Points, in no order, along strands that fork, close into loops and pass close to each other.
Two points are linked if the straight distance between their rows is under 52.1. Some points are linked to none.
j607: [  0  -9 -11  20   0 -15  14  15   3   6  23  -2  47  -3 -14  36  13   7
  45  34   8  21 -28  -5  15]
j557: [ 24  17  25  44  20 -30  19   6   0  15  21  15  51 -27 -17  22 -11 -16
  14  21  -1  -6 -15  -5 -22]
j793: [ 15 -10   1  18  28  -4  47  -9   7  -3  16  35  14 -15  -3  21  -9   6
  11  -3 -10  -4 -29 -22 -15]
j257: [-41   4  46 -43 -25  18 -17  35  14  -2  11  10 -15   6  -2  -5 -19  14
 -15  -4  -7  10  37  33  16]
j435: [  8   1  19  50   4 -29  17  16 -13  29  30  17  48 -25 -24  18  -8  -1
   3   3  -6 -10  -9   4 -26]
j606: [ 24 -15  -5  -4  -1   0  15 -15 -31  41 -10  -4 -18  13   6 -23  10 -11
  -7 -34 -33 -16 -13  -5  -3]
j523: [ 17 -13 -17 -19   5   1 -38  -3  -7  15 -31  -2  20  -7  16  -9   4 -54
 -15 -27  12   8   1  -6  13]
j345: [ -2   2  -7   1  -9   5 -15   6   1 -10  -5 -10 -27  20   6 -18   6   4
 -21 -10  -8   3  12  21  -6]
j206: [ -1  13  27 -30  45  -8  20 -15   8 -57  16  17  20  -1  13  13 -28  -9
  -1  -7   1 -10  -3 -28   0]
j521: [ -5  40  -3  -6   7   6 -28  -6  18   1 -16 -32 -18  -9  -9 -23  41  -5
 -23  29  37 -10  28   6  25]
j932: [ 36  14 -11 -15  25  -9   2 -27 -10 -26 -18  -9   4  27   3  23   8 -36
   2   8 -18   8  -9 -29   0]
j941: [-11   8  15 -12  20  -2 -16  -7   1 -33 -14  -8  18 -14   4  13 -28  -9
  -9 -17  28 -15  16 -37 -10]
j651: [  5   9 -15  17  -8 -21 -21   5 -10  -1  -7 -37  29  17 -15  10  39 -13
  35  34  14  20 -10  -3  22]
j533: [-11  30   0  -8  11  -4 -10  -8  13  -7  -5 -23 -28 -12   3 -26  20   6
 -18  -6  38 -16  24   7   0]
j784: [ 26  27  32  39  27 -28  14  -6  -5  12   7  18  42 -26  -9  17 -13 -18
   4  12  -1 -21  -5 -16 -33]
j577: [-24   2  22   3  17  -4  10   0   7 -18   4  10  -8 -23   7 -14 -13  20
 -15 -23  30 -18  13 -13 -10]
j296: [ -8   4  10  -7  27  20  24   8  32 -25  29  11   1 -15  -2   8 -30  10
   7 -12  15   4 -22  -6  -2]
j848: [-21  -3  25 -25  23  14  14 -10 -24 -29   7  23  -1  28   1  -4   2 -13
 -25 -48 -21   8  10  10 -15]
j284: [  0  -6   2  26   8   0   3  -4  -7  -2  -3  22  36 -14  -5  38 -15  -8
   9   5  10   0  -3 -23 -13]
j309: [ 18  23 -23  -5  21  -3   3  -4  10 -45 -12 -21   2  26  10  -7  15 -28
 -22  16  -1  15   0  -6  -2]
j482: [-19  21   9 -11   1  18 -21  23  36  -4  10   1 -13   6  -7  -1  16   6
 -17  25   5  26  11  23  37]
j121: [-36  -8  19  -8   6  10 -18  14   9 -34 -11   7  23 -20 -12  21 -38  -5
  -7 -29  30  -2  26 -20   0]
j627: [-24  26  34 -42   9  19   4  40  -2 -19   6  -3 -14 -10  -7 -23  18  -6
 -35  23   9  19  37  17   7]
j945: [ 19 -22 -43  -9  -7   8 -13   9 -29  23 -22  -5  12   0   1 -14  12 -43
 -20 -10 -17  16 -15  -2  15]
j59: [ 22 -20 -18   4  -8   2   3  -5 -21  29 -12 -12 -19  15   4 -22  11  -7
  -7 -21 -28 -13  -1   9  -9]
j672: [-15  -2  11 -17 -11  28  -3  26  37  -9  27  11 -16  22  -3  10  -9   8
   5   5 -17  36 -12  29  19]
j165: [-26 -12   9 -14  -7  13 -31   8  -2 -15  -4  -5 -13  11  -3   2 -11  -5
 -14 -34  12   5  22  10  -3]
j313: [ -1  21 -15  -1 -24  28 -30   8   2   1 -19 -26 -27   2  -1 -24  19   8
 -38  26   4   4  18  18  18]
j896: [-18  10  -5  -9  -2  11 -41  -3   5   2 -21 -26  -6 -20  -3  -6  -1 -15
  -5 -20  51 -10  21  -7  11]
j453: [-23 -22  12  -2 -41  18 -45   2   1  18 -15  -4 -16   3   3   3 -27  15
   6 -29   9 -14  27   9  -5]
j976: [  3 -10  10  44   7  -8  12   6 -10  18   6  26  33 -28 -15  21 -12   0
   6   4   4  -5  -7  -6 -26]
j492: [  2 -24   6  10 -24   3  12 -12 -42  48   0   5   7  -2   5   9 -12  12
  12 -29 -19 -32  -1 -11 -17]
j98: [ -9 -18  22  16 -10  11  18 -17 -27  17  -4  37  -1  -3   1  21 -22  18
  -9 -51 -25  -7  -7 -27 -21]
j902: [ -4   2   6  15   5  12 -23  -4 -12  11 -16 -17  16 -38   6  -5 -16 -14
  -3 -24  49 -27  12 -24 -16]
j494: [-12  -8   9 -20  19   8  17  11  25 -23  31  15 -12  19   5   7  -8   2
  -3 -11 -11  24 -14  22  -3]
j76: [-22  22  21   1  18  24   4  18  42  -7  18  -2  -3 -42 -21   0 -25   5
   0  13  34 -14  -6 -11  18]
j317: [ 16  -8  -1  -8   9  -9  23 -23 -38  54 -18   8 -11 -11  18 -22  15 -13
  -8 -49 -24  -9 -19 -12  10]
j183: [ 15  11 -11   1 -35   0  14   7  13   1  -7  -2 -21  18  14 -39  -4  27
  -8  15 -33 -10  23  31  -3]
j237: [  2 -23 -23  13 -31  -2 -24  12 -26  25  -9 -31   0  20 -17  -2  17  -5
  16  16 -12   6  -2  18   8]
j504: [  9 -15 -25   9 -57  17  -1   9   1   9 -21  -5  -4  30   0 -22 -15   7
   5  -5 -38  -9  27  25  -2]
j290: [ 10  12 -12   6 -11 -12 -31  -6 -15   5 -13 -45  35   3  -3  15  30 -23
  29  23  30   4  -9  -8  13]
j57: [  2  -3  12  34  14 -11  23  -2   7  14  20   9  -7 -42   3 -27  -2  26
  10  15  17 -25 -21   1 -20]
j851: [ 21 -17 -26 -14  -3   7 -12  -2 -31  30 -22   9  16   3  -5  10   7 -47
 -11 -32 -23  22 -10  -5  13]
j530: [  4  -2   3  12 -15 -23   8 -17 -13  22   6 -14 -18 -17   4 -27  16  41
  18  14  15 -41   0  14 -14]
j719: [  2  -6   9 -15   5   0  25  13  22 -15  29  18 -23  22  15 -10  -2  10
  -9  -3 -33  14  -9  29  -6]
j515: [ 21  -4 -38   6  18 -12  23  -7 -15  -3  -6  -5  -4  30 -15   4  28 -19
  -1   8 -29  16 -10  -8  -7]
j380: [ 14 -12 -21 -18   6  12 -22   1 -12   2 -25   5  11  -1  14 -23   1 -48
 -41 -34  -5  11  -4  -4  14]
j834: [ 10 -10  -5  22  16  -6  30  10   8   4  25   5  37 -19 -13  29  -5   4
  34  29   4   9 -37  -6  -3]
j267: [-30   8  37 -34 -17  13 -11  18  27  -2  15  14 -24  -2   5  -6 -17  24
 -13  -5   2   6  24  24  15]
j547: [  8  -7  -1  16  10   5   5 -13  -5 -14  -1  34  36  -6  -3  56 -19 -13
  15  -3  -3  13   0 -30  -4]
j561: [  4 -26 -12   0  -7  -4  13  -7 -16  10  -4  16 -11  39  -6  17   3  -1
   2 -21 -42  11  -2  -2  -9]
j75: [-11   1   4 -15  14   8 -19  -8   0 -17 -11 -10   6  -4   2   5 -11 -13
 -12 -39  31 -12  19 -17  -8]
j683: [  6  30  -3  -7  32  -3  26  -7  43 -19  24 -11  -9 -16  12  -7   9   2
  15  26  26  -1 -20  -1  11]
j765: [-23 -15   9  21 -37   0 -30   1  -4  21  -4   1  -2 -22  -8   8  -5  27
  17  18  24 -15   2   8   3]
j82: [  3  -1  -6 -14  -2  22 -13  10 -13  -9  -2 -17 -21  13  13 -30   0  -8
 -43 -29  -8  -1   8  14  -9]
j855: [ 11   8  -7  -2 -13  -6 -40  -4 -20  17 -16 -43  43 -15   9  12  16 -30
  20  12  39  -5  -9 -10  16]
j664: [-28  25  14 -27   9  17  -2  35   0 -32   1  -8  -6   6  -3 -14  11 -13
 -35  12   9  26  33  14   6]
j915: [ -2 -28 -15   6   3 -14  11   2   9   7   7  16 -12  26  -3  16   5   7
  20  11 -30  14 -16   9   1]
j252: [  3 -13   0   4 -14 -14  23   2  15  20  17   5 -17  -9   5 -11  -4  37
  32  24 -11 -20 -17  19   1]
j595: [ 12 -25 -28  -1 -15   6   3   2 -27  25 -12   4  -7  33 -14   9   5 -18
  -5 -16 -45  13  -4  -3  -2]
j371: [-33 -13  11 -14  -6  17 -17  23  27 -16  15  18  -4  15  -7  23 -18   4
   6  -7  -7  36   0  23  19]
j388: [ 15 -19  -6   6 -24 -29  26 -13 -20  34   3 -12  -2  20  -6 -31   2  28
  36  14 -29 -26  12  14 -10]
j904: [ -6  -7 -16  16  -5 -15 -10  -5  -1   4  -2 -13  -3   3  -6   6  27   0
  22  16  13   3  -2  10   0]
j673: [  9 -12 -22  -9  -1  -3 -38  -2 -14  26 -23 -19  21 -15  10 -13  13 -43
   0 -12  21   4  -5   4  14]
j137: [ -7 -37  -8   4 -19  -8   3   1  -5  16  -3  23  -4  29  -7  29  -5   8
  18  -7 -33   7  -6   3  -7]
j272: [ -1  11 -21   7 -37  23 -13  22   9   1 -12  -9 -19  18   6 -12  17  28
 -19  49 -21  16   9  22  29]
j89: [-24  -3   5   0  -7   9  -6   3  33   6  16   9 -20 -15   0   8  -8  22
  11  10  15   1 -11  12  12]
j563: [ -2 -10  11  -1  12  11   9 -25 -21  -4  -8  21   8  -1   0  18 -10  -4
 -10 -51   0  -3   1 -29 -16]
j295: [-35  -8  29   5  11   6  -9  28  19 -25   0  20  17 -35 -22  11 -45  -1
 -12 -24  21  -4  13 -15  -6]
j30: [ 11   3   3 -14  -9   1  30  19  13 -18  23  11 -22  25  21 -28   2  20
 -25  12 -40  16   0  29 -11]
j355: [ -3 -33   6  18 -27  -9  23  -3  -7  27   4  24   7   2   7   7 -21  32
  24  -4 -23 -27  -2  -5 -14]
j754: [ 16  -5 -25   1  24 -18  26 -15   4 -18  -2  11   1  29  -6  18  22 -16
   2   2 -22  19  -9  -7  -3]
j794: [-11 -11  12  15 -55  -9 -24  -5 -10  32   0  -8   5 -24  -8  -8   1  41
  22  24  15 -29   6  11   5]
j152: [-18 -18  -1  -2 -41  21 -21  23  10 -17  -5  11 -10  37   5   5 -21   6
 -15  -1 -35  21  13  23   4]
j804: [ 20 -23 -15   4 -34 -16  14  -3 -29  39   1 -24   6  32 -11 -34  -2  11
  27  14 -34 -14  16  15  -7]
j377: [  5  -5 -29  17 -17  -7 -24  11 -20  12  -8 -36  13  16 -21   0  33 -15
  20  21   4  19  -5  13  16]
j147: [ -9  11  22 -15  20  -6 -28   0   4 -40 -16  -9  20 -15   4  25 -37  -8
  -4   8  21 -11  10 -45  -2]
j479: [  1 -11   1  19 -36 -32  -3   4 -24  28  25 -34  17 -14 -20  -2  18  44
  20  30  17  -4  -6   2   4]
j575: [ 24 -10 -40   5   8  -2   8   0 -26  14 -11 -21   5  25 -16   2  25 -25
   0   7 -25  15  -7  -3  -1]
j282: [  0  14  -4   1 -24  10  -8  16  24   5   1   1 -26  10   1 -15  13  23
 -16  46 -21  13   1  29  20]
j54: [ 14  14   9  10  17   2 -18 -14 -14  -5 -20 -16  27 -20   9  15 -18 -17
   0   5  33 -28   2 -36 -17]
j273: [ -1 -20  10 -19   1  16 -18 -10 -19  10  -8   3  -7   6   7  -7  -7  -8
 -20 -61   5 -12   5  -5  -9]
j888: [ -2 -10  12   6  18  11   6   3  23 -28   7  30  32 -17  -9  32 -38  -6
   5  -5   9  12  -7 -26  -4]
j865: [-25  -4  26  24  10   5 -17  16  14  -8  -8  16  14 -37 -19  -1 -39   0
 -10 -17  31  -8  20 -21 -19]
j410: [ -9  35  -9  -5   1  18 -25   8  13  -9 -13 -29 -22   1  -4 -22  26  -9
 -32  20  21  11  23  11  16]
j778: [ 13  -6 -14  10  28 -36  45 -17  -5  10  17  -2 -12   5   2 -15  30  18
  22  15  -4 -14 -17   3 -13]
j202: [ 10  11 -19   0  14  -3  21  13  28 -19  15  -5 -25  17   6 -16  22   8
 -13  24 -15  22 -11  22   5]
j211: [ -2 -11 -17  13  -4 -18  -1   0  -9   5   1 -11  19  11 -11  25  23  -4
  32  17   9  16  -3   1   3]
j151: [ -2  12  10  -9  -2   1   2  -1  31  12  17   3 -36  -9   9 -18   9  33
   3  21   3  -6  -2  28  12]
j917: [ 11 -11 -37  16  -3 -10  19  13  -8  -1   1 -14 -19  33  -7 -13  16   8
  -2  31 -34   9  -9  16   0]
j650: [-11  -3  18  10 -17  27  11   6  35  17  26  11 -19 -24  -5  -1 -30  37
  20  15   1 -22 -25  10   4]
j935: [ 20   9  -2 -13  15  -7  30 -25 -40  41 -15  10  -3 -11  12  -3  13 -23
  -7 -51 -21   6 -19 -24   9]
j187: [ 41  30  -9 -27  15 -10  15 -33 -36  11 -22   8   7  -4  14  12  -1 -44
   6 -31 -26  12 -15 -33  13]
j31: [ -9  13  14 -22  33  11  20 -10 -23 -36   5   7   0  26   6 -20   9 -26
 -33 -42 -12   6  16   7 -16]
j549: [ 19  14  17  14  24  -6 -11 -16 -13 -14 -12   4  30 -18   9  25 -25 -12
  -1  19  13 -20  -2 -39 -23]
j13: [-23  -6  11 -21  19   6   6   4  17 -33  17  15   1   8   4  13 -12  -1
  -2 -21   6  20   3   7   3]
j9: [  2   9  -2  -2  17 -12  -6 -11  18 -25 -10   1  17   0  10  22  -4 -10
  16  16  19   2   1 -20   2]
j250: [ -8   2   1  23 -14 -19  -1  -4  -7  12  14 -15  14 -33 -11  -7  27  24
  16  38  37 -12 -16   3   6]
j225: [  4 -13  19  25  21   0  42  -6  -5   7  11  46  10 -15  -7  17 -20  15
  -3 -23 -23  -1 -24 -27 -20]
j383: [  9 -31 -32 -12 -15  12 -33  11 -18  20 -27   5   6  -2  13 -18  -1 -39
 -33 -21 -11  14  -7   6  15]
j927: [ -4 -27 -11  10 -13   8 -18  -5 -18  13 -12   5  16   5  -8  39   1 -11
  16 -19   4  10   3  -6  -7]
j354: [-17   8 -14  -5 -17  26 -16  27   3 -31   0  -6 -10  20   6  -1   8   9
 -35  17  -8  33  13  15  14]
j305: [  1  16  16   8  15   1 -27  -3  -6  -5 -23 -24  24 -37   6  -1 -25 -17
  -5  -6  43 -31  12 -36 -18]
j640: [  7  -1  17 -14  13   6  14 -25 -11 -39  -1  42  25   4  -4  44 -24 -14
   4 -25  -9  16   4 -33   1]
j93: [-28   1   8  -8   0  14 -30   4   1  -7 -15 -15   1 -25  -9   3 -17  -2
  -7 -31  46 -11  28 -19   0]
j686: [ 12  10   4 -12 -21  -6  30  -2  37  13  15   8 -24   8  16 -29  -7  34
  17  12 -25 -20   4  37   5]
j261: [ 10  -5 -15   7 -38   1   0   4   3   9 -12  -8 -18  26   5 -27  -6  15
   1   6 -33 -14  16  24  -5]
j884: [-20   6   5  26  -1  -3  -7  -1  11   3   5   2   9 -38  -8  -4  -2   8
   8  22  45 -13  -6  -6  -1]
j374: [-20  -9   2  27 -17   0 -16   1  -2  11  -3   4  12 -27  -6   9   2  13
  15  18  34  -4  -4   0  -5]
j972: [-30  -3  12 -17   5   0 -12   8  13 -25   8   5  -6   7  -2   9  -6   0
  -8 -18  16  13  22  11   5]
j893: [ 16 -17 -42  13  -5  -3   3   6 -26  12  -5 -23 -11  27 -10 -14  20  -7
   1  18 -27   4  -7  12  -3]
j251: [ 10 -15  -4  20  -3 -35  27  -7 -34  27  21 -18   8  -8  -4 -16  18  36
  17  17   6 -25  -8   2 -16]
j954: [-26 -14  12   5 -22   5 -27  -1   9   7  -6   4 -21  -8   1   0 -14  22
   3 -13  16 -13  16   7  -6]
j288: [  3   6   0   8  14  -5  -7  -2  17 -22  -4   7  30 -11   5  34 -15  -7
  25  31  16   9 -15 -23   6]
j256: [  8  16  -1 -11   5  -4  19  11  28  -2  21   2 -37   6  14 -24  14  22
 -10  17  -9   9  -3  33   5]
j498: [ -4 -24   9  17 -13  -7  21   2   6  19  17  18  -7 -18   7  -6 -21  33
  24  11  -9 -22 -17   6 -15]
j623: [-12  18  -6   3  10   2  -4   3  38  -5  10  -2   4 -13  -2  10  18   5
  27  31  23   7 -21   2  30]
j692: [  9 -11 -18   1  -2  -3  22   2  -2 -11   4   9 -23  37   6 -16   6   8
 -19  -2 -44   5  -2  12 -11]
j36: [ 14 -17 -23   6  27 -32  41  -9  -3   8  11   6 -17  22  -3  -8  26   7
  13  13 -25  -1 -16   5  -6]
j836: [  3  10  22  35  22  -3   1   8  20  -1   5  15  22 -35 -13   3 -27 -11
  10  10  24  -8  -8 -14 -20]
j167: [-27  11  41 -40   5  16  12  35  -1 -12  19  14 -21   9   9 -26  -8   9
 -19   2 -16  14  26  30 -11]
j341: [-24  24  17 -16  18  28   6  12  45 -10  24  -3  -5 -22 -10  13  -3   9
   3  10  27   3  -1  -2  31]
j978: [ -8 -21  -6   7 -51  15 -22  13  10   0 -16   4  -9  33   2  -2 -21   4
  -2  -8 -34   4  19  22  -1]
j727: [ -6 -23  20  18   1  -1  35  -9  -6   9   8  47  -1  -4   5  13 -23  26
  -3 -33 -32  -9 -15 -23 -21]
j449: [  4 -26 -32  11   3 -15  27   5  -9   9   6   7  -9  41 -14   3   6   0
  13  23 -46  17  -8   8  -2]
j420: [ -7   3  -9   8 -14   0 -13  11  16  -6   1  -3 -28  14   2 -11  12  12
  -7  22 -12  10   5  26   7]
j192: [ -4  20 -11  -1  11  -7 -14  -7  19 -19  -7 -16 -11   7   5  -6  17 -13
  -3   7  23  10  12   3   4]
j687: [  7  -3 -23   2  17  -8  18   5  19 -26   5   6 -10  27   0   4  18 -10
  -3  12 -16  27 -10  10   5]
j266: [-13  20   6  11  15   5   3   4  35  -7   9   5   3 -41  -3  -4 -10   7
   6  19  39 -13  -8 -14   5]
j790: [-42   2  24 -16   2   3 -15  21   3 -30  -6  -6   5 -31  -9   1 -25   3
 -14 -33  38 -15  34 -14   1]
j177: [  7  -6   1  -5  -4  -6  31   1  29  16  22   8 -28   6  17 -16  -7  36
  27   9 -23 -20 -18  22  -1]
j908: [-23 -21   6 -11 -27  22 -49  10  -2   5 -16  -9 -16  11  -2   6 -16  -4
  -8 -34   4   3  18  12   2]
j458: [ -6   6  -5   6 -12  -6 -17 -10   2  12  -4 -17 -34  -4   0 -20  17  17
   2  10  12 -15  12  24  -1]
j47: [ -8 -18   1  11   6   5   7 -11  -7  -2   0  25   5  -4  -1  26 -11   7
   0 -29   4  -3  -1 -18 -15]
j680: [-12   8  -9   7   1 -10 -11  -7  20  -4  -6  -5  -8  -6  -2   2  23   2
  13  23  28   0  -1   8  18]
j157: [  7  15   4  -2 -21  -9   4  -3  18   9  -3   0 -35   6  18 -35   3  30
 -11  11 -12 -19  21  29  -6]
j134: [-10  27  12 -13   6   0  -8   6  10  -7   2 -16 -38  -3   4 -29  17  12
 -32   2  18  -1  31  15  -1]
j857: [ 18  -1 -18  -8  -8 -11 -43   1 -17  25 -20 -34  37 -18  15  -6  23 -47
  10   8  29   5  -8   0  21]
j467: [-32  11  21 -27 -13  27 -13  35 -10 -23   3  -3 -16  13  -3 -16  -1   5
 -37   9  -3  24  33  26   1]
j710: [ -9  -4  13  19  19   8  10  10  24 -14   9  23  19 -29  -8  10 -30  -3
   6   1  21   0 -12 -16 -15]
j831: [ 16  22   0 -27  29  11  12 -17 -19 -30  -7  -6   3  22   4 -21   9 -37
 -37 -40 -13   3   2  -6  -7]
j446: [ 34  22 -11 -28  29   5   9 -22 -14 -17 -14  -9   4  13  13 -22  11 -47
 -32 -28 -13   2 -12 -22   4]
j128: [ -5  14 -14  10   7   2  -1  11  33  -3  12  -4   2  11  -9   7  30  -4
  31  36   7  24 -26  16  37]
j268: [-20  -3  17  28   3  10 -23   8  -3   2 -15   0  10 -39 -12  -3 -26  -2
 -12 -21  40 -20  19 -23 -25]
j584: [ 20 -22 -25  -2  -9  10 -16   1 -20  24 -16 -16 -17   4  11 -32   6 -18
 -19 -20 -14  -8  -8  12   3]
j995: [ 10 -27 -17   6 -26 -10  -6   3 -29  37   0 -23   0  26 -13  -9   9   2
  21   6 -25  -9   2  12  -7]
j637: [  3 -18  -8  15  14 -12  26  -8  -7   3   8  23  11  -3  -2  26   4   7
  11  -6  -4  -2 -12 -16 -14]
j63: [  4  15 -30  -1 -42  31 -19  13  -7   4 -20 -28 -18   9  10 -20  15  25
 -23  34 -15  -1  10  23  23]
j822: [ 25  21 -10 -12  13  -2  28 -29 -38  21 -12  13   4  -4  -1  20   5 -24
   9 -47 -22  15 -12 -31   2]
j936: [ -7  30  -6  -3   3   1 -27 -16   8   9 -12 -32 -23 -21  -2 -28  33   0
 -14   8  50 -21  23   6  14]
j236: [ -5  -6   6  22   1 -12  10  -6  -5  11   7   3 -16 -28   9 -22   6  33
   8   9  21 -28  -6   6 -17]
j709: [ 13   6 -15   9  29 -29  38 -13  13  -3  18  -7 -19  -5   9 -19  33  11
  19  23   9 -10 -22  11  -1]
j443: [ 13   3   1 -16  17  -6  19 -27  -5 -35  -3  33  13  21  -7  36  -3 -19
   6 -19 -22  22  -4 -25  -2]
j799: [ 30  23 -18 -15  27   0   5 -16  -2 -33 -14 -22   2  23  13 -14  11 -39
 -25  -3  -6   2  -2 -15  -5]
j100: [ 15   8   3 -19   7  10  15 -29 -29   1 -11  18   2   7  -3  13   3 -26
  -8 -61 -21  17 -12 -21   3]
j466: [-39   1  30 -26 -19  21 -25  34  -1 -17   4   5 -13  17  -1  -9 -17   3
 -24 -10  -8  17  37  28   3]
j73: [ -3 -33  12  23 -37   1  14  -6 -24  38  -3  20  12   7   3  15 -24  26
  19 -24 -24 -29   9 -11 -20]
j835: [ -8  -4 -12  16   0 -10  -3   8  13   1   5  -3  22   8 -10  23  23   1
  41  34  12  22 -21   7  23]
j903: [ 14   6 -11   5  21 -17  21  -5  19 -12  11  -4  27  -1   6  26   7  -7
  45  44   7   8 -34 -13  13]
j324: [ 16 -20   0   9 -11 -35  31 -17 -37  38  26 -17   5  13  -5 -20   6  39
  26  13 -19 -24   3   1 -11]
j431: [ -7  33   9 -22  26   7  14   7  46 -17  26  -9 -10 -11   2   1   7   2
   7  13  24  10  -8   0  19]
j824: [  0   9  -2   5 -25 -17 -12 -14  -6  19  -3 -19 -21  -9  -8 -27  25  30
  11  25   7 -27   4  26   1]
j544: [  1  16  17 -15 -26   0   6  -1  38  17   6  13 -30  -4  13 -27  -4  35
  -2  17  -9 -18  18  32   8]
j123: [  9  18  26  38  21 -18   3  -4   3   4  -2   8  31 -32  -6  -2 -15 -13
   1  16  26 -22   2 -20 -33]
j830: [ 40  20 -12 -29  21  -6   1 -28 -21  -4 -23  -4   7   8  15   0   7 -52
 -14 -22 -18   4 -14 -30   7]
j526: [  6  15  -9   8  27 -21  25 -12  23  -8  13  -7  -3 -18  12  -6  19   5
  23  33  27  -9 -23  -5   5]
j116: [ 15  16   3   1  29  -4  -3   0  25 -25   5  -7  28  -8   9  31 -14  -4
  35  49  13   6 -39 -25  12]
j716: [-11  31  27 -32   9  10   2  24   0 -14   7 -12 -30 -10  -2 -37  25   9
 -47  15  13   9  38  17   2]
j88: [ 16  19   7 -17 -12   5  27  16  26  -1  19   3 -33  10  17 -32   2  29
 -21  25 -31   8   4  31  -1]
j505: [ -8 -14  -1   6 -16  -1 -18  -8  -3  14  -6  -9 -22  -2   5  -9   2  15
   5 -15  12 -16   8   8  -8]
j413: [  7  12 -14  -2  11 -11 -12 -18   4 -16 -18 -17   6   9  10   9  12 -22
   6   4  20   0   0 -13  -3]
j171: [ 18 -16 -25  -7  -6   9   0  -9 -30  24 -14  11   0  21 -18  23   7 -33
  -3 -31 -32  26  -8 -10   4]
j375: [-28 -19  16 -15 -19   7 -17  19  16 -21  11  19 -12  29   3  11 -19   8
  -8 -13 -21  23  12  24   1]
j489: [ 14 -11 -18 -13 -16  21 -15  11 -13   7 -13 -19 -19   6  23 -42  -2  -6
 -42 -22 -19  -8   1  17   0]
j109: [ -3   2  16 -25  11  16  10 -28 -29 -20  -6  25  -1  23  -9   5  -2 -18
 -18 -64 -22  14   1  -9  -7]
j56: [  0   9  11 -16 -11  21  11  23  38   0  29   1 -30  18   2  -4  -1  17
   0  16 -22  22 -14  34  15]
j736: [ 27  17 -14  -8  24 -14  -8 -12   4 -39 -18 -16   8  34   6  17  11 -31
   0  22 -10  13 -10 -17   0]
j204: [  0  -4   1  21 -17 -28  16   5  -8  19  34 -18  20 -30 -17  -5  22  35
  21  38  22  -4 -23   2   8]
j777: [  4  -6  23  -9  20   9   6  -9   2 -40   2  41  39 -10  -5  46 -44 -11
   0  -8  -7  12  -1 -35   2]
j248: [ 34  28   1 -20  15   2  -5 -28 -39  16 -17   0  29 -20  23  36 -12 -31
   2 -14  -2 -11 -10 -39   5]
j244: [ -8 -13  23   0  -1  23   6 -25 -32  10 -12  25   3  -5  -2  19 -19   5
 -16 -70 -11  -2  -4 -29 -12]
j42: [ -2 -14   3  16 -43 -20 -12  -3 -25  32  10 -21   9 -10 -11  -3   8  36
  26  23  10 -18   0  11   0]
j462: [ -7  -4  -6   0  -3  12 -37  -7  -5  13 -19 -25  15 -26   4   1  -4 -21
   5 -16  49 -16   5 -12  -1]
j439: [ 31  15 -12 -11  19 -16  26 -32 -18 -16 -10  15  11  21  -4  37  10 -24
  11  -3 -23  13  -4 -30  -2]
j263: [ 11   9  22  -4  31  -4 -27  -7  -5 -35 -14   0  19 -15   9  36 -37  -8
  -4  25  14  -8  -2 -45  -8]

A tip is a point with one link. Name the tips that can be reached along the links from each point below, in the order of the rows.
j521: j267, j547
j687: j492, j57, j251, j56
j374: j250, j36
j288: j834, j903

How many points has the smallest loop of links through each point below? Write 0 if it is on no loop.
j790: 9
j904: 6
j305: 11
j420: 0
j793: 8
j31: 9
j515: 0

A fork is a point with three links, a tip a point with one. Leave the first point through the second and follow the links. Name the first fork or tip that comes.
j799, j309: j547
j765, j374: j36
j458, j505: j256
j521, j410: j822

Name the points in between on the shortest way along the links from the first point to the second, in order.
j799, j59: j446 j830 j187 j822 j935 j317 j606
j888, j547: j710 j836 j123 j784 j557 j435 j976 j284
j36, j76: j778 j709 j526 j683 j431 j341
j595, j972: j561 j137 j915 j449 j917 j893 j575 j515 j754 j687 j202 j256 j88 j30 j719 j494 j13
j640, j313: j443 j439 j932 j736 j309 j799 j446 j830 j187 j822 j935 j317 j606 j59 j584 j489 j82 j345 j420 j282 j272 j63
j794, j683: j765 j374 j884 j266 j76 j341 j431
